Points, in no order, along strands that fork, close into loops and pass close to each other.
(in the rows, 128 means zero)
Two points are linked if the straight distance between their rows is under 102. Some points are linked to none.
(484): [141 167 157 137 156  65 130 100 143 122 147 105 141 151 101 110 168 135
 160 107 126 146 100]
(667): [101 186 157  99 118  62 114 120 146 109 114  86 168 126 129 110 140 116
 155 113 165 160 104]
(228): [159 123 123 120  72 163  90  71 130 130  97 171 121 133  61 122 151 142
  78  96 142  72 111]
(97): [126 142 127 128  97 152 130 128 115 147  90 159 112 131 169 139 139 157
 129 121 126 119 137]
(312): [113 114 182 126 123 186 121 208 119 133  71 112 123  95 185 143 119 158
 105 151 115 123 134]
(114): [116 129 139 114  93 153 120 109 101 195  91 178  82 153 184 154 128 168
 168 157 119 125 150]
(477): [113  88 115 150 234  63 145 157 139  93 198  83 125 158  99 111 137 127
 135 126  96 135 132]
(170): [106  81  98 149 166  84 119  83 145 112 215 171 105 169  89 138 158 106
 105 155 137 127 103]
(454): [150 128 116 151 146 207 156 176 148 107 132 100 118 112  89 134 104  95
  76 102 117  78 133]
(1086): [173 103  79 151  79 149 129 141  92 137  80 141 167  82 159 108 129 168
 112 149 131 106 135]
(781): [153 160 144 126 131  93 134 114 126 112  97  94 145 138 112 108 162 153
 137  87 129 110  92]
(961): [154  91  99 170 163  90 115  81 116 102 108 144 107 179  66 151 157 193
 155 129 110 123 116]
(848): [137 144  95 138 128 184 167 102 127 183 177 172 113 158 111 142 133  82
  85 112 129 108 102]
(786): [104 161 147 102 126 125 136 153 147 142 120 118 132 127 162 128 111 103
 146 133 143 165 122]
(435): [ 77 161 214 104  85 165  81 122 166 145 120 171 129 115  84 128 144 105
  86 126 163 108 137]
(187): [106 101  86 132 133 112 136 179 143  81 113 106 148  80 175 129  82 106
 159 158 161 172 170]
(295): [162  96  44 177 128 186 153 135 109 141 140 171 114 114 137 159 104 136
 106 136 113 115 140]
(163): [141 146 137 120 106 162 140 143 133 141 110 128 125 119 151 134 134 121
  92 111 125 113 102]
(58): [112 122 118 110 106 109 127 155 143 111  90  89 164  94 198 112 109 110
 173 160 160 184 132]
(728): [100 120 153 104 137 110 132 141 131 164 144 154  94 146 135 151  72 162
 202 142 112 141 207]
(957): [120 183 185 123 136 139 157 110 146 204 176 161 111 157 119 129 147  76
 122 134 112 139 127]
(554): [182 144 108 142 121 112 139 104 104 131 103 100 146 140 125 115 168 156
 111  88 106 114  64]
(134): [ 73 144 187 121  99 143  79 141  97 143  57 138 128 126 155 131 150 167
 129 128 135 110 146]
(59): [ 96  94 136 129 189 115 126 125 132 141 205 172  88 144  85 146  76 108
 167 140 114 140 213]
(746): [208 110  62 129 108 123 123  94  87 128 126 107 181  90 126 108 151 132
  71 116 106 131  61]
(379): [110 170 165 113 112 169 145 143 145 183 145 157 115 144 134 133 134  97
 100 116 128 116 115]
(688): [131 115 105 131 168  82 150 135 113 109 144 109 115 144 164 138 121 155
 166 122 105 150 116]
(807): [ 79 126 172 121  60 144  76 122  82 162  55 155 140 112 173 116 154 138
 114 134 158 124 130]
(208): [116 168 192 125 146 117 126 152 154 154 125 128 110 142 115 126 125 151
 150 120  96 119 172]
(53): [138 116 125 131  80 141  78  70 115 102  74 151 115 141  57 108 155 155
 121 117 150  61 126]
(525): [133 130 151 157 158 198 154 191 147 117 111 127 104 123  95 132 106 146
  90 104  95  70 156]
(36): [167 119  87 156 128 174 153 151 134 104 144 101 137  99 112 128 108 107
  85 115 117 104 112]
(45): [ 99 163 147  99 169 106 159 166 140 144 169  90 133 142 152 129  99  74
 156 140 123 171 127]
(240): [140 110 126 163 187 121 148  93 134 147 180 168  94 179  75 145 131 121
 139 132  97 126 136]
(859): [142 122 162 140  96 151 105 151  80 121  46 111 140 101 157 107 161 183
  99 113 118  85 110]
(299): [139 127  72 150 129 203 162 134 119 164 151 163 104 131 129 148  99 102
  86 122 120 100 132]
(814): [106 117 130 137  64 128  78  91 101 100  49 139 139 111 103 107 147 154
 129 123 154  78 151]
(474): [157 107  62 140 111  89 108 108 109  83 123 107 179  75 138 105 129 133
 109 121 158 129  99]
(320): [149 113  94 156 175 113 150 123 112 140 135 127 106 156 129 154 125 177
 156 113  90 134 119]
(780): [162  93  42 137 110  89 103  79 107  99 161 104 175  80 113 115 148 131
  65 122 142 131  62]
(1029): [144  96  63 157 144  96 115 144 121  45 138 100 151  87 114 129 124 143
 112 112 143 123 119]
(160): [115  99  55 136 103 104 106 101 113 108 149 178 136 108 162 144 126 113
 135 147 168 147 139]
(701): [ 79 142 182 116  98 165  85 150 139 136  87 169 114 115 126 135 129 144
 104 122 148 110 155]
(1002): [106 127 113 125  73 124  93 117 121 116  68 142 148  94 143 115 126 128
 136 124 167 124 148]
(463): [142 103  87 173 152  79 102  99 131  65 112 128 124 140  63 137 146 175
 137  95 136 111 120]
(323): [102 106  68 130 128 107 129 132 128  94 164 139 141  96 161 128 107  99
 124 135 162 153 125]
(669): [129  80 154 136 175 118 116 106 130 154 199 181  71 170  77 141  97 129
 188 171  88 143 195]
(115): [120 174 156 114 160 110 161 105 129 191 184 149 114 173 147 128 132  96
 159 135 111 165 117]
(183): [108 133 163 100 125 140 127 128 118 184 111 167  82 162 152 158 108 182
 181 146 109 123 176]
(104): [ 83 119 131 109  53 132  81 105 113 153  65 150 160  92 169 107 136 106
 117 143 184 136 136]
(318): [103 107 162 118 135 190 133 215 146 117  84  88 119 102 180 143  85 130
 129 158 112 138 171]
(878): [ 86  97 109 101 171  96 142 148 117 138 173 142 108 138 154 156  58 147
 194 137 118 164 195]
(446): [151 117 110 167 163 157 151 167 141 108 100 115 106 134  94 144 106 171
 122 100  98  82 157]
(874): [133 139 108 137 121 115 125 111 146 100 146 121 139 115  92 132 132 117
  99  95 156 120 103]
(520): [123 154 133 107 155  78 151 127 111 151 138 112 126 161 175 131 126 154
 191 128 108 164 120]
(987): [161 119 142 151 152 107 120  77 125 142  91 155  95 186  75 141 161 197
 172 129 102 106 127]
(387): [ 95 111 115 109 161  96 124 100 128 139 207 182 100 175 130 146 113 109
 162 161 131 160 141]
(394): [105 167 142  85 118  83 136 135 146 125 131  91 163 125 174 115 132  87
 155 128 159 180  89]
(54): [167 132 102 118 104 126 130 113 137 101 135  85 157  85  85 114 131 119
  64  85 143 103  83]
(8): [135  95  77 112 136 177 164 137 122  83 194  51 153  97 146 134 135  42
  83 158 139 146 106]
(194): [ 97 148 157 107 124 112 107 112 154 130 163 175 104 145  93 132 105 109
 173 162 146 145 181]
(146): [147  76 146 167 195 109 139  94 124 171 184 160  70 194  68 150 137 133
 164 153  69 141 159]
(980): [144 103  89 163 184  85 124 144 147  57 136  90 133 124  83 128 121 170
 131  95 119 109 119]
(63): [171 152 152 161 144 109 144 100 132 153 100 135 116 177  87 134 170 184
 138 102  91 112 100]
(569): [146  92  95 142 155 142 158 174 119  51 140  60 139 109 165 142 101 111
 151 154 116 152 155]
(565): [137 122  92 127 129 175 155 161 144  88 164  75 143  92 127 133 103  58
  92 135 143 126 118]
(981): [175  95  96 151  95 152 125 167 118  85  83 113 167  62 136 110 113 153
 103 136 143 100 153]
(459): [101 120 108 129 144 106 129 128 142  88 155 134 120 112 117 134 101 118
 132 118 158 132 145]
(705): [ 74 115 119 116 176 101 126 150 145 109 178 146 119 132 120 149  70 113
 158 132 131 141 187]
(353): [146 147 152 113 149 149 179 164 133 108 125  49 127 160 158 128 136 113
 152 132  81 137 113]
(721): [183 113  83 142  79 185 118 116 118 149 116 151 151  77 110 121 124 120
  39 105 123  89 106]
(1078): [134 119  96 117  81 159 113  76 133 132 151 187 107 128  97 143 127 110
 105 129 162 114 111]
(1091): [ 98 137 127  94 135  65 116  97 109 136 148 153 122 165 161 139 130 143
 207 149 144 179 140]
(471): [122 157 208 129 137 136 111 116 154 157 129 165  87 142  81 128 134 151
 151 139  95 107 189]
(372): [104 148 128  92  76 146 123  96 168 127 150 124 144  71  81 121 111  85
  62 102 187 118 102]
(500): [164 119 105 163 123 143 131 146 123 105  76 109 124 112 118 129 129 180
 121  97 109  91 129]
(593): [104  93 101 143 190  99 148  93 116 169 211 173  99 196 127 141 142 116
 136 141 100 150 123]
(870): [129  96 155 125  83 200 132 183 118 157  85 141 158  87 201 117 123 100
  78 165 137 146 113]
(470): [151 122  75 125 127 110 148 114 107 130 173 110 150 122 170 124 142  97
 108 126 135 157  65]
(512): [153 153 164 141 188 125 174 157 129 131 148  80 113 153 111 117 132 123
 146 117  79 125 125]
(388): [154 144 152 104  95 144 114 135 144  93  92  76 165  84 103 105 136 112
  61  85 142  98  93]
(473): [131 134 129 131 137 141 141 110 132 147 145 180  90 163 100 144 125 137
 150 128 116 117 142]
(174): [151 121 141 102 121 140 166 159 130 108 100  59 133 133 210 131 129 110
 163 159 101 164 116]
(510): [112 111 107 124 120 161 150 194 146 114 109 106 128  93 185 132  72 116
 150 156 136 152 172]
(324): [183 112  77 157  93 189 142 138 101 159 111 170 142  95 152 125 125 140
  85 137 116 101 130]
(613): [ 98 163 162  91  79 104  90  74 121 129 104 151 127 155 107 114 155 120
 156 140 166 117 124]
(604): [ 83 196 208 105 124  91  94 155 149 155  94  99 150 137 152 108 145 132
 150 123 131 161 140]
(599): [120 165 188 115  99 126  93  94 137 139 108 169 100 157  88 112 163 142
 149 151 131 110 146]
(937): [127 136 129 132 171  61 144 107 139 118 194 100 145 151 117 121 155 109
 124 108 136 147  73]
(364): [132 153 178 104 104 148 125 167 143 110  97  86 147 111 136 106 147 110
  82 100 126 116  91]
(634): [ 94 155 142  96 103  78 100  84 106 138  94 138 123 158 146 124 141 146
 202 153 151 150 143]
(654): [103 149 169 127 211  81 151 145 141 135 205  92 127 135 114 118 116  83
 151 133 111 156 148]
(818): [150 107 157 119  78 147 102 148  99 100  46  80 181  80 159  90 153 139
  90 128 134 116 109]
(1122): [ 65 187 195  94  95  99  78 119 143 155  94 133 141 143 135 110 152 119
 150 143 159 143 138]
(866): [171 113  72 136  80 169 113  65 116 145 128 184 131 108  89 136 139 119
  68 111 138  99  97]
(1057): [ 92 115  80 109 118  94 111  82 123 113 180 185 109 142 149 154 119 114
 156 158 165 156 129]
(990): [ 98 132 137 126 205  65 150 144 147 107 214  80 139 143 114 110 141  85
 127 128 128 145 109]
(950): [120 139 152 133 182 125 164 124 121 200 186 151  97 170 128 136 105 109
 173 129  84 151 174]
(75): [181 106 142 150 113 178 138 174 106 103  62  94 129 103 148 125 149 182
  97 121  91  82 110]
(370): [176 139 125 149 109 118 120  61 113 147 102 141 127 174  83 124 179 161
 118  91 114 104  61]
(496): [121 185 199 107 152  95 137 169 155 134 117  74 133 145 138 116 118 139
 162 125 106 152 143]
(356): [163 117 102 158 197 141 175 153 113 131 140  90 109 165 123 133 130 136
 134 116  80 126 107]
(1056): [ 81 163 161  93  77 151 104 125 186 146 130 149 136  87  99 123 112  86
  78 117 187 131 126]
(317): [155 110 140 108  89 143 143 159 135  95  89  70 174 105 210 116 131 102
 143 168 132 175 119]
(631): [119 112 135 113  69 164 108 147 120 153  77 140 166  72 179  99 129 110
  83 140 162 137 114]

A fork is a point with three links, a tip a point with one. Leave the first point through the second and follow the links. Name the first fork or tip that comes.
(512), (353) | (312)
(780), (474) | (990)
(818), (859) | (8)
(187), (58) | (613)
(565), (36) | (818)
(781), (554) | (746)

How many points has the smallest loop of links through each point below? Write - if it is on no loop.
(387) | 11
(364) | 12
(599) | 7
(394) | -
